Each row is a point on a tangle of strands that fork and nearly touch. The rows are in no order.
In the rows, 128 means zero.
Points whose rows are less than 120 apart are linked; no others are. Some points are linked to none.
Z924: [ 71 153 132 127 133  89 112 109 164  57 107 156  93 154 123  96 113 132
 134 170 156 100 108 140 125 111 118 108 112]
Z734: [ 93 188  84 125 157 146 136  82 226  47 122 155  79  83  95  96  44 115
  98 120 130 116  99 174 118  94 147 119 116]
Z899: [134 103 117 138 164  91  49 118 161  79 133 133 132 112 136 132 135 170
 187 108 169 123 162 143 127 100  97 116  68]
Z412: [150 107 127  98 147 134 154 140 123 151 105  57 145 125 133 150 124  94
 121  79 108 150 145 133  95 153 167 139 174]
Z443: [173 159 184  99  70 129 172 170  62 228  83 113 162 167 118 159 165 127
 102 151  83 152 120 119 172 128 142 106 144]
Z232: [133 108 118 175 115 157 121 127  67 159 134 167 112 142 134 160 179  93
 100 126  96 153 125  95 162 153 112 197 121]
Z925: [107 124 152  90 100 137 179 110 103 115 156 146 145 149 133 105 108 181
  91 156 172 103  39 144 142  67 118  85 128]
Z699: [117 125  85 128 144 138 147 123 162 101 114  91 104 118 142 130  94 101
 117  98 100 157  95 146  94 154 149 189 136]
Z458: [169 127 177 122 114 103 129 192 123 167 120  80 178  80 112 102 101 130
 176 148 106 148 180 121 103 195 139 114 144]
Z87: [171 139 180  98  74 146 197 157  67 216 134  82 154 138 105 145 142 135
 120 113  75 161 116 110 149 139 147 122 133]
Z873: [150 105 125 135 161 130  65 169 115 164 115 117 145 101 158 130 128 122
 144 120 110 128 211 108  86 146 123 130 153]
Z893: [182  75 178 116 108 134 153 153  48 194 132  94 177 126  93 148 165 132
  89 109  94 198 148 129 189 183 130 123 104]
Z763: [170 113 136 157  89 153 122 128  43 184 110 171 141 143 123 172 201 110
  74 122 103 187 105 107 182 159 127 180 115]
Z556: [109 109 108 119 133 161 180  95 111  96 134 132 111 164 133 144 167 118
  87 102 124 115  98 127 134 110 140 151 145]
Z656: [144 131 110 120  99 150 146 144  88 191 166 138 134 139 131 145 148 119
 128 110 110 120 117 104 140 126 147 153 145]
Z493: [115 108  88 171 117 139 117 115 101 138 154 157  97 143 129 129 137  96
 113 140  85 156 103 118 124 160 112 205  96]
Z249: [174  63 166 110 147 144 171 155  63 169 138  82 172 131 120 148 152 111
 103  75  98 168 152 127 156 151 144 120 151]
Z125: [153  76 156 122 164 130  88 130  74 129  75 108 144 148 153 164 195 118
 121  98 118 144 192 118 144 141 127 116 139]
Z34: [153  89 137 133 184 155  69 128 107 123  93 119 136 126 152 160 171 151
 137  71 141 106 231 111 128 110 117  94 124]
Z945: [126 160 113  74 132 104 131 132 153 110  95  96 137 144 136 136 123 132
 130 116 156 109 121 166  90  99 164 101 165]
Z907: [149 127  75 131 125 179 131 132  99 170 183 186 126 134 131 168 171 129
 106  92 138  99 123 111 145  91 136 146 144]
Z104: [ 86 146 131 116  93 100 182 129 105 115 111 154  93 150 117  55  93 185
  98 192 110 125  41 132 115 112 144 111 116]
Z990: [146  81 110 145 161  82  45 148 145  90 120 128 148 100 140 124 134 168
 179 108 158 140 188 135 108 142  96 126  73]
Z98: [ 89 154 122 140 155 168 177  80 162 110 104 113  81 146 133 141 109  85
  98 117 115 111 133 110 122 124 149 134 176]
Z807: [144 146 157 133 104  91 108 164  86 168  88 165 157 171 132 166 210 148
 121 165 150 128 110 119 157  86 120  84 145]
Z865: [131 113  77 118 150 144  97 115 143 123 187 152 130 110 141 139 129 139
 142  97 160 105 148 131 118  93 121 132 103]
Z268: [161  80 131 127 106 105 134 143 110 132 150  71 149  97 115 119 107 124
 122 107 101 199 130 141 118 196 133 172  89]
Z951: [128 117 142 170 121 117  86 148 117 142 140 160 127 125 140 134 155 123
 156 157 142 114 164 105 145 136  95 128 126]
Z564: [ 88 183 120 154 106 112 142 138 157 111 101 167  88 138 116  65  80 127
 143 198  96 100  78 116 102 153 140 136 128]
Z861: [124 105 131 131 181 169 148  94 169  89 165  97 133  86 130 138 109 110
 125  72 155 113 186 129 147 115 121 108 156]
Z850: [117 164 139 154 108 107 122 158 162 128  97 112 133 106 137 100  84  95
 183 160 102 117 151 118 110 184 121 159 154]
Z309: [162 128 155 135 114  94 107 159 118 165 169 151 169 132 130 144 156 156
 157 162 186 117 114 127 131  91 108  70 126]
Z172: [ 79 169 161 127 104 141 197 111 156 113 101 130  97 130 124  80  75 133
 119 174 119  94  96 103 127 110 139 100 176]
Z483: [159  78 178 134  94 137 131 113  71 163 107  88 149 143 112 145 164 110
  91 126  75 203 138 111 161 205 118 159 103]
Z480: [136 151 120  91 127  82  95 145 170 112 126 110 153 112 137 125 113 143
 166 126 179 107 137 162  95 106 142  93 123]
Z335: [152 105 139 129 150 132  96 124 105 126 135 159 139 139 141 169 199 149
 134  87 175 102 159 119 173  85 108  89 134]
Z214: [ 98 131 132 101  98 128 195 100 105 103 135 130 107 146 120  82 102 169
  94 162 121 123  44 141 120  95 147 121 128]
Z729: [159 130 143  97  84 135 200 150  92 185 167  92 144 125 118 133 118 131
 137 111 103 145  99 116 127 132 155 132 143]
Z305: [111  93 146 140 126 116 131 131 131 107 162 125 134 111 135 119 122 113
 146 123 145 126 144 114 150 140 102 136 128]
Z572: [ 95 100  87 168 161 150  95 108 136 109 152 139  96 107 141 139 110  98
 129 101  96 154 140 120 111 156  88 203 102]
Z676: [ 97 198  97 137 146 125 132 111 234  66  70 135  87 102 115 104  49 109
 116 125 134 104 108 160 109 134 138 119 149]
Z72: [ 88 187 130 153 114 106 136 144 177 111  97 138 111 123 125  81  75 105
 174 182  98 110 117 121 104 172 133 150 142]
Z804: [151 148 147 137 125 114 120 181 150 158  98  90 161  78 130 103  80  98
 175 133 101 133 174 115  98 186 140 146 163]
Z983: [119 138  93 115 133 138 115 105 167 114 195 152 126 105 132 117 100 133
 142 120 163 102 115 140 127  89 131 123 114]
Z977: [ 83 138 105 131 146 104  99 110 192  42  99 134  98 117 125 110  96 129
 150 120 155 122 126 160 118 121 117 135 101]
Z940: [103 129  77 127 112 141 167 121 148 116 131 123  89 131 122 103  78 116
 120 125  86 140  62 127  92 149 160 192 119]
Z725: [ 78 178 157 145 100 142 177 124 120 124 131 173  89 135 122  77  95 143
 111 188 130  74  87  96 144 107 128  98 152]
Z363: [146 111  69 143 148 178  95 117 116 149 179 181 122 129 139 170 170 139
 125  82 134 105 152 124 134  94 113 147 106]
Z952: [106 164 166 159  68 121 146 148 101 146 143 193 121 142 121  96 124 159
 134 210 142 100  74  88 157 114  94 110 127]
Z228: [ 83 113  78 156 175 128  92 107 171  76 143 142  92 103 141 128  90 111
 135  94 108 145 138 146 118 148  88 198  79]
Z334: [117 126 156  86 102  91 134 128 122 101 132 139 154 165 144 117 131 174
 127 172 192 108  58 160 127  65 105  69 115]
Z161: [ 92 112 118 122 122 145 195  90 122  89 143 143 104 156 130 112 132 141
  88 128 127 124  73 125 146 104 132 134 145]
Z31: [183  91 139 103 115  99  99 164  73 174 130 101 181 135 118 155 167 138
 112 132 128 170 152 145 124 144 149 117 113]
Z154: [174  84 148 151  95 150 101 122  50 196 102 131 138 129 119 164 173  99
  82 137  78 205 141 106 163 206 123 174  99]
Z961: [107 146  96 128 162 111  59  90 197  51 113 139 102 122 128 132 107 153
 167 101 157 111 139 168 119 104 112 129  64]
Z348: [ 77 166 122 127 143 144 145  91 140 102  69 135  67 174 135 121 146 118
  93 137 123  93 127 123 102 111 151 118 162]
Z739: [119  85 106 136 178 191 146  82 146  92 191 133 127  94 139 144 130 115
 119  58 136 118 169 137 155 117 105 140 133]
Z516: [110 170  54 143 172 143  62 108 191 135 153 171  93 111 133 140 104 135
 157 121 129 107 157 141  91 103 104 144  69]
Z198: [ 87 172 131 127 127 110 121 120 151  95  58 134  95 178 131 118 139 112
 121 159 132  99 124 129  97 122 141 114 152]
Z921: [ 87 174 140 127 128 125 197 100 200  69  85 124  83 118 114  82  50 116
 108 152 132 107  88 131 124 125 148 106 166]
Z970: [109 147 107 139 173 188 167  87 189 120 141 104 112 101 127 143  97  82
 101  93 128 111 178 125 127 126 134 122 174]
Z421: [135 134  84 127 165 169 132 123 157 141 116  82 113 113 150 147 104  90
 121  79 107 144 130 118  83 162 157 169 176]
Z207: [137 153 153 157  66 115 133 160  93 184 150 179 141 141 119 122 150 155
 146 194 134 119  82  90 151 125 106 118 123]
Z791: [139 150 142 136 136 126  99 137 118 148 103 161 125 154 137 166 196 150
 138 130 175  92 149 117 151  74 119  85 143]
Z713: [165 140 152 149  75 108 117 170  92 202 163 159 170 127 123 135 154 143
 160 184 152 120 103 100 147 117 116  92 133]
Z912: [116 183  65 126 162 163  91  86 205  98 176 181  99 102 110 122  81 131
 137 125 156  92 123 152 116  70 120 114  89]
Z213: [145 159 126 121 152 173 129 113 134 147 167 133 133 121 118 156 144 126
 123 104 164  76 172 121 142  77 137  71 160]
Z895: [155 110 110 125 174 136  78 146 134 152 125 114 136 111 150 153 143 128
 150  92 146 101 205 120 106 115 128 101 146]
Z407: [134  81 146 112 108  93 171 125 124  98 146  71 148 116 115 115 103 128
 131 112 120 191  97 146 145 164 126 164 102]
Z389: [ 85 160 105 149  94 115 154 126 133 114 136 176  80 147 122  62  86 143
 117 187  93 112  73 119 105 136 146 148  98]
Z628: [178 117 166 111  98  72 118 181 110 169 145  76 201 100 106 101 102 149
 166 151 124 154 148 130 119 172 135 106 123]
Z831: [132  90 140 114 159 146 125 106  93  96 115 138 135 158 141 177 216 132
 111  80 153 111 148 140 178  96 114 111 143]
Z670: [169  83 158 111 164 156 166 150  85 167 101  44 159 120 125 151 133  92
 112  81  80 159 153 120 130 162 163 123 176]
Z227: [159 138 144 103 131  89  86 142 147 139 141 135 155 135 144 134 144 155
 173 150 195  95 134 132 108  82 121  58 122]
Z775: [ 81 141 142 120 127 119 136  88 161  58 145 157 105 133 117  84  91 139
 119 157 160  97  85 142 142  94 126  97 118]
Z715: [136 106  88 149 153 105  47 144 143 112 114 131 126 115 144 130 133 135
 157 121 119 158 167 140  80 151 109 172  72]
Z731: [133 133 123  86 137 117 152 145 130 119  75  64 134 152 131 144 137 108
 115  98 118 138 115 153  94 141 171 133 170]
Z285: [148  88 112 136 116  97  81 139 118 129 139 103 142 113 126 134 134 122
 128 135 109 184 139 137 100 183 131 178  83]
Z591: [108 106 116 105 170 178 149  65 127  66  98 128 105 181 134 171 199 117
  89  74 138 106 139 136 148 106 132 137 147]
Z328: [176  97 165  98 111  87 117 180  90 180 156  89 191 120 109 124 141 147
 139 142 135 152 145 141 128 147 140  96 117]
Z708: [129  88 193 115  97  91 173 132  99 115 158  70 172 113 115 101 107 136
 148 139 122 175 102 134 172 155 103 129 108]
Z280: [114 148  70 140 163 126  59 123 168 126 111 137  99 132 140 145 131 129
 152 115 121 114 160 143  73 120 125 154  96]
Z459: [162 154 168 117  80 101 139 159  63 208  82 146 165 174 123 166 197 151
 101 167 120 156 109 134 174 107 126  96 137]
Z196: [113 114 188 133  99 104 163 136 116 113 144 109 140 124 132 111 108 112
 150 143 133 126 116 115 160 135 110 128 147]
Z625: [150 130 122 153 121 113  87 159 118 176 133 127 140 122 132 124 143 115
 152 157 108 128 173 107 103 159 123 146 137]
Z843: [ 89 168 121 122 147 153 144  59 196  48 151 165  95 100 108  83  63 126
  98 151 154 103  88 160 135  87 126  89 116]

A fork is a point with three links. Follow the links from the first point to the second and name the forks in between, in order.
Z572; Z227 => Z412
Z831; Z328 => Z214
Z708; Z98 => Z715 Z924
Z912; Z407 => Z715
Z990; Z739 => Z924
Z861; Z268 => Z924 Z715

Follow the links from the first point to the second, and from the first to the third. Name the last point that the two ways share.
Z899; Z407; Z516 => Z715
Z940; Z945; Z572 => Z412
Z98; Z407; Z983 => Z715
Z334; Z328; Z591 => Z214
Z591; Z850; Z334 => Z214
Z739; Z172; Z285 => Z924

Name the points in between on the shortest way along the links from the first point to the second, in order.
Z807; Z925 => Z791 Z335 Z831 Z591 Z556 Z161 Z214
Z843; Z480 => Z734 Z676 Z921 Z172 Z725 Z952 Z207 Z713 Z309 Z227
Z739; Z921 => Z861 Z970 Z98 Z348 Z198 Z924 Z775 Z843 Z734 Z676
Z831; Z458 => Z591 Z556 Z161 Z214 Z104 Z389 Z564 Z72 Z850 Z804
Z791; Z865 => Z807 Z459 Z443 Z87 Z729 Z656 Z907 Z363
Z990; Z983 => Z715 Z280 Z516 Z912
